Points, in no order, along strands that fork, close into loops and pass close to each other.
Two points are linked if the straight distance between their rows is under 69.8. Some points are linked to none.
bepep: 36 -9 48 -14 32 17 17 10 4 14 11 -12 -27 -11 2 -6 -4 -68 8 -10
maf: -22 2 -15 24 -24 -38 35 -2 -1 3 0 7 8 12 14 -19 -3 -4 -4 11
Fozo: -14 37 -21 16 2 25 -18 53 8 -7 1 10 39 -14 6 -6 -12 9 3 -27
Vatu: 16 2 35 -1 49 13 -28 -19 -16 -4 -13 28 -23 -4 -12 13 -14 -16 -21 -13
ves: -2 -30 -10 -47 26 28 -49 10 -1 1 -11 11 1 10 -27 14 29 -1 37 14
kune: 4 30 -34 -9 -31 -5 -22 -8 7 -33 6 8 8 -7 -10 11 2 15 -4 8
temid: -18 -1 -49 41 -24 -26 5 -16 -7 -10 -5 17 47 6 20 9 -12 15 -40 -36
zoz: -6 -14 23 28 -19 -28 63 -36 -6 -1 12 -55 -9 8 9 -30 -13 2 -10 2
nili: 33 -27 -4 14 9 -7 -4 -74 15 -16 -16 -10 7 -1 -21 37 -17 4 -59 -34
Konud: -22 -7 25 11 27 14 -19 -47 11 -10 -21 11 15 10 1 -13 -35 10 -24 -15
Fur: -35 -7 -34 -10 -1 -14 -22 19 18 7 -22 39 14 7 1 -8 18 -9 -1 8
Mapug: -28 -4 52 -4 -13 6 0 3 -8 42 -12 -8 -15 11 -9 -24 30 -6 43 36
ziv: -6 23 -18 -7 -15 13 21 27 25 -16 10 14 26 12 12 6 -2 30 15 -4
Kekav: 17 -9 -22 -44 21 12 -42 -5 -6 -23 -7 17 -13 -4 -23 16 8 0 13 10
Nef: -3 20 -42 -28 41 30 -66 65 -16 3 -8 27 31 -24 8 43 13 46 -18 -20
Puz: -15 16 -12 -3 -10 14 -28 58 21 13 9 30 6 10 8 -29 32 16 33 19
pir: -8 11 -29 -8 26 12 -29 41 1 -17 -3 51 14 0 -2 25 -1 25 -3 -17
zalis: 31 -1 59 -8 -13 -13 43 9 5 27 11 -34 -41 -21 12 -13 8 -45 10 17
fov: 4 5 -33 -18 23 -3 -14 25 6 -28 -1 38 8 4 -1 52 2 25 -29 -25
noga: 6 14 -38 -9 25 33 -44 87 -3 9 11 42 27 -17 21 6 4 17 20 -24
Zefoz: -30 3 0 12 29 11 16 21 -13 -8 -5 14 32 5 7 2 -36 1 -1 -9
rul: -8 6 -4 -9 -5 0 -10 41 -3 15 15 18 -6 13 11 -23 11 7 42 32
vuze: -29 -13 22 8 -26 -44 20 -26 -1 38 -36 -15 2 -4 17 -39 14 7 -3 39
taz: -12 -7 6 -28 -16 -17 -8 32 1 27 1 15 -21 -5 1 -17 11 -13 46 43
Biga: -13 18 -64 -18 14 2 -45 22 23 -30 -13 20 1 -3 -19 17 42 31 -18 -5
Motu: -9 5 -42 12 -41 -25 25 9 16 1 0 19 18 4 12 -3 1 -5 -12 1
nozem: 43 -1 41 -35 -32 -19 15 -3 18 33 8 -31 -36 -35 13 0 9 -44 3 27
Diz: 9 -12 -17 26 -65 -32 36 -44 -1 4 16 -37 21 13 6 -4 -15 10 7 -10
norob: 9 -8 30 15 -39 -36 64 -43 -3 22 -7 -71 -3 -6 27 -20 -20 8 -10 12
Gev: 3 9 28 -17 -18 -13 -2 -14 8 14 -6 -15 -18 -8 -6 -19 5 -17 11 36
vunal: 15 -6 4 -34 67 21 -63 9 -32 -20 -6 27 -15 -7 -14 49 14 31 -18 -12
Fita: -25 -6 42 19 -6 -9 35 -16 1 1 0 -63 -16 8 5 -41 -11 -4 9 17
sosus: -31 -7 -1 1 39 16 6 8 15 -6 -23 26 22 18 5 15 -14 5 -12 -5
Bev: 3 25 -40 -18 -6 -4 -27 0 26 -30 -3 19 -6 7 -16 10 28 25 -7 1
gukev: 34 -9 -8 -24 44 3 -38 -39 2 -30 -10 -2 -35 -26 -33 36 1 -14 -45 -14
gub: 17 -27 25 30 -35 -52 59 -57 -14 32 -10 -79 -2 10 33 -53 -10 -2 -29 0
kosu: 14 2 39 -21 63 18 -46 -10 -18 -14 -10 24 -18 -8 -20 39 -6 17 -35 -5
vos: 17 -5 -4 -5 25 6 4 -10 10 -34 -3 33 -3 10 -3 48 -19 25 -35 -19
vap: -5 -13 10 -5 43 9 15 -15 25 -20 -23 28 0 11 -14 28 -11 12 -28 -22
Pekor: 2 46 -32 12 15 32 -37 56 19 3 -5 20 45 -23 5 19 0 19 -14 -28
Lov: -23 15 -19 59 -33 -14 53 -1 -17 -17 35 -45 10 11 5 -35 -10 10 -7 -18
deti: -15 42 -46 29 -22 7 -4 34 5 -3 16 16 41 -14 5 -11 -25 4 -14 -28
nem: 23 -7 38 -7 -3 11 6 -46 25 3 -3 -28 -8 -9 -9 -10 -23 -37 -22 4
Kodi: 19 -21 -25 20 -20 -12 7 -61 2 -15 -3 3 18 10 -18 35 -23 15 -47 -28
duv: -38 44 -6 20 -10 29 -2 40 13 2 3 -16 29 -4 12 -27 -8 5 19 -2
div: -33 15 -21 30 -19 -10 45 36 -16 -13 30 -41 1 2 8 -44 -1 5 10 0
Bebov: -17 14 -2 -3 -26 3 40 -2 14 -3 5 -32 19 4 3 -5 -19 3 22 17
vepen: -6 10 22 -1 -37 -19 15 -17 -19 16 6 -34 -24 -15 4 -43 -9 -10 32 37
Zolur: -14 -15 42 15 50 17 -23 -38 -11 3 -25 16 -1 7 -4 -4 -28 -13 -32 -18
kofo: 35 -13 15 16 -29 -20 39 -52 11 15 11 -33 -1 -6 1 4 -15 -39 -37 -22
lezo: -15 9 -21 53 -51 -10 41 -20 0 -2 25 -26 33 15 14 -2 -14 17 -5 -20
saso: 20 -5 50 -22 -17 -2 -2 -38 23 8 -21 -26 -17 -15 -10 -12 2 -35 -11 27
gim: 24 -15 -17 -36 -52 -23 24 -16 27 -1 6 -9 2 -7 -11 32 2 16 12 21
Tef: -4 -16 13 -15 48 26 -58 8 -32 20 -8 51 -16 9 -22 33 26 -3 21 0
rebu: 18 -5 39 9 -5 -20 67 11 -2 9 23 -48 -47 -12 15 -17 1 -19 4 9
nerun: -18 -17 43 -15 -8 -14 23 27 -17 41 -8 -29 -36 2 11 -18 20 -9 52 48
Luvek: 18 -27 20 -22 14 -3 -4 -8 15 9 -10 24 -13 -4 -2 8 13 -38 3 7
fevel: 3 15 -67 -23 22 23 -63 51 16 -23 -2 12 1 -4 -12 21 44 39 -1 -17
gabub: 7 -12 -24 -27 46 50 -75 42 -22 -9 -5 31 6 7 2 26 39 41 33 3
sote: 19 -27 15 -47 0 4 -26 17 -7 26 6 14 -32 -5 -4 -10 18 -25 52 37
Bas: -14 -10 2 28 -28 -46 41 10 -16 14 11 -7 -30 4 23 -34 14 -8 9 23
rus: -21 10 -13 8 -24 -19 47 43 -21 3 28 -27 -11 -8 10 -30 -2 3 41 16
fep: 45 3 52 -10 28 26 6 9 -7 -16 13 5 -23 -13 -2 5 -24 -37 10 -11
Lim: -37 -6 14 31 -15 -34 45 9 -32 19 -1 -35 -33 -1 16 -55 18 3 6 31
fusa: 18 -3 -23 -6 -67 -25 27 -27 11 0 14 -11 6 1 -7 10 -8 13 1 15
Lopu: 25 -35 3 -52 15 21 -43 16 -9 13 0 22 -14 8 -15 3 32 -8 55 32
vuke: 18 -1 18 -7 16 8 15 -1 -2 -18 5 12 -6 -3 2 12 -32 -14 9 -6
giri: -11 3 17 6 28 29 -41 16 -13 5 -3 57 -7 11 -11 15 25 13 22 -1
kivo: -17 -6 50 3 6 32 -12 13 -21 40 9 10 -17 17 -7 -12 42 -9 68 24
verig: 7 11 -22 -21 39 45 -55 62 -18 0 12 48 23 5 19 5 24 41 25 -2
vilub: -21 7 40 21 14 16 7 -38 10 1 -3 -14 7 12 0 -35 -26 -4 -2 1
Lepit: -42 -3 47 29 12 7 27 -20 -4 15 -11 -33 -4 11 -6 -47 -4 1 10 15
gesug: 36 -8 14 -9 19 1 -26 -55 12 -21 -15 -14 -23 -11 -33 36 -10 -19 -56 -30
sapo: 21 -1 8 12 2 -5 41 4 -22 -15 34 -13 -12 6 3 7 -34 -16 26 -20
sud: -10 -10 -20 -7 -15 -11 1 -33 2 -11 -15 7 15 -1 -8 2 -17 -14 -14 3
pekud: 31 -21 42 -18 17 -2 5 2 6 28 -8 3 -25 -14 -3 2 12 -70 -1 9
vupa: 41 -12 26 0 -20 8 11 -61 25 -2 8 -35 -2 -1 -10 11 -29 -44 -41 -26
mugop: -38 -1 -18 37 28 -1 33 3 -13 -11 -1 -1 25 9 16 -3 -40 7 -28 -35
loram: 3 -13 -49 35 -29 -24 12 -36 -2 -6 5 9 43 10 -9 41 -19 18 -43 -48
Sebe: -2 36 -41 19 -40 8 -19 6 3 -19 10 11 30 -6 -2 2 -13 16 -15 -19
lorut: 3 -19 7 -31 63 43 -71 8 -34 3 -14 32 -10 11 -17 40 41 32 17 -2
mede: 24 -9 -33 -38 -20 -9 10 -21 26 -29 -3 -5 -7 0 -25 37 5 1 -3 4
fiziz: -11 39 -39 -3 29 25 -44 54 -1 -3 -5 20 34 -28 11 30 -7 49 -33 -33
gumaz: -37 -4 20 27 -12 -27 13 -30 1 19 -28 -27 18 14 29 -60 -1 5 -17 19
kezi: -11 -1 45 2 26 41 -22 1 -23 20 1 35 -20 25 -15 2 25 -12 45 4
Pozud: -9 -20 18 35 -15 -50 30 -45 -16 20 -24 -58 6 17 28 -66 6 -3 -14 18
rupa: 6 7 -61 -26 56 21 -69 55 -13 -9 -7 14 4 -13 9 40 40 49 -4 -22
rozuv: -14 -10 -6 -8 12 -10 -14 3 -6 0 -10 34 -13 3 -10 -3 10 -21 9 17
Gam: -25 -4 -40 52 0 -9 38 4 -6 -4 4 5 46 6 19 17 -36 10 -35 -48
sime: -11 11 -52 14 -19 -13 -10 35 16 7 -7 37 16 -6 5 -8 17 0 0 3
pok: 15 -6 22 22 -11 -15 69 2 -6 -13 34 -23 -22 3 13 6 -14 -22 16 -3
befi: 4 16 20 17 -28 -5 18 -30 -13 -7 21 -29 -13 -7 -3 -27 -27 -17 13 4
Bora: -11 13 -8 -7 12 21 -47 37 2 6 -2 45 -5 18 -3 1 47 16 19 14
Gep: 25 -1 16 21 -36 -11 37 -50 -1 -7 15 -16 -14 -5 -4 -4 -25 -18 -3 -5
vik: 21 -10 -35 -46 0 7 -26 -25 14 -37 6 -8 -17 -5 -32 37 9 4 5 5
Sagat: -28 37 -9 12 -39 5 22 6 13 -12 3 -23 39 6 6 -27 -16 5 8 6
Koba: 51 -8 18 -15 -31 -23 19 -16 13 9 13 -9 -33 -10 1 5 -6 -44 -10 12

A piece is all that can be reached along the links. How many separate loops has the piece of each point below (a circle has one, a figure eight two, a Y none), and how many tips (points with one link)?
giri | loops 0, tips 4
Gam | loops 0, tips 2
maf | loops 0, tips 2
deti | loops 1, tips 1
nem | loops 1, tips 0

A tip is a point with one link. Name the tips that can be reached along the links from each point below, in the order of the rows.
gumaz | noga, vuze, nerun, rus
duv | Bebov
Fur | Lim, Koba
gesug | pir, gukev

A fork is a point with three links, a tip a point with one. Leave the first point through the second and follow the links. Name the first fork or tip that comes.
rozuv, Luvek | Koba
vos, vap | gukev
giri, Bora | rus
gim, mede | giri
Koba, nozem | Lim
Fita, Lepit | lorut

Name the points in between on the shortest way along the links from the first point to the second, in order.
Sagat, Biga | duv > Fozo > deti > Sebe > kune > Bev
giri, mede | Bora > Puz > rul > taz > sote > Lopu > ves > Kekav > vik
bepep, nozem | fep > vuke > sapo > pok > rebu > zalis
gabub, nerun | lorut > Tef > giri > kezi > kivo > Mapug
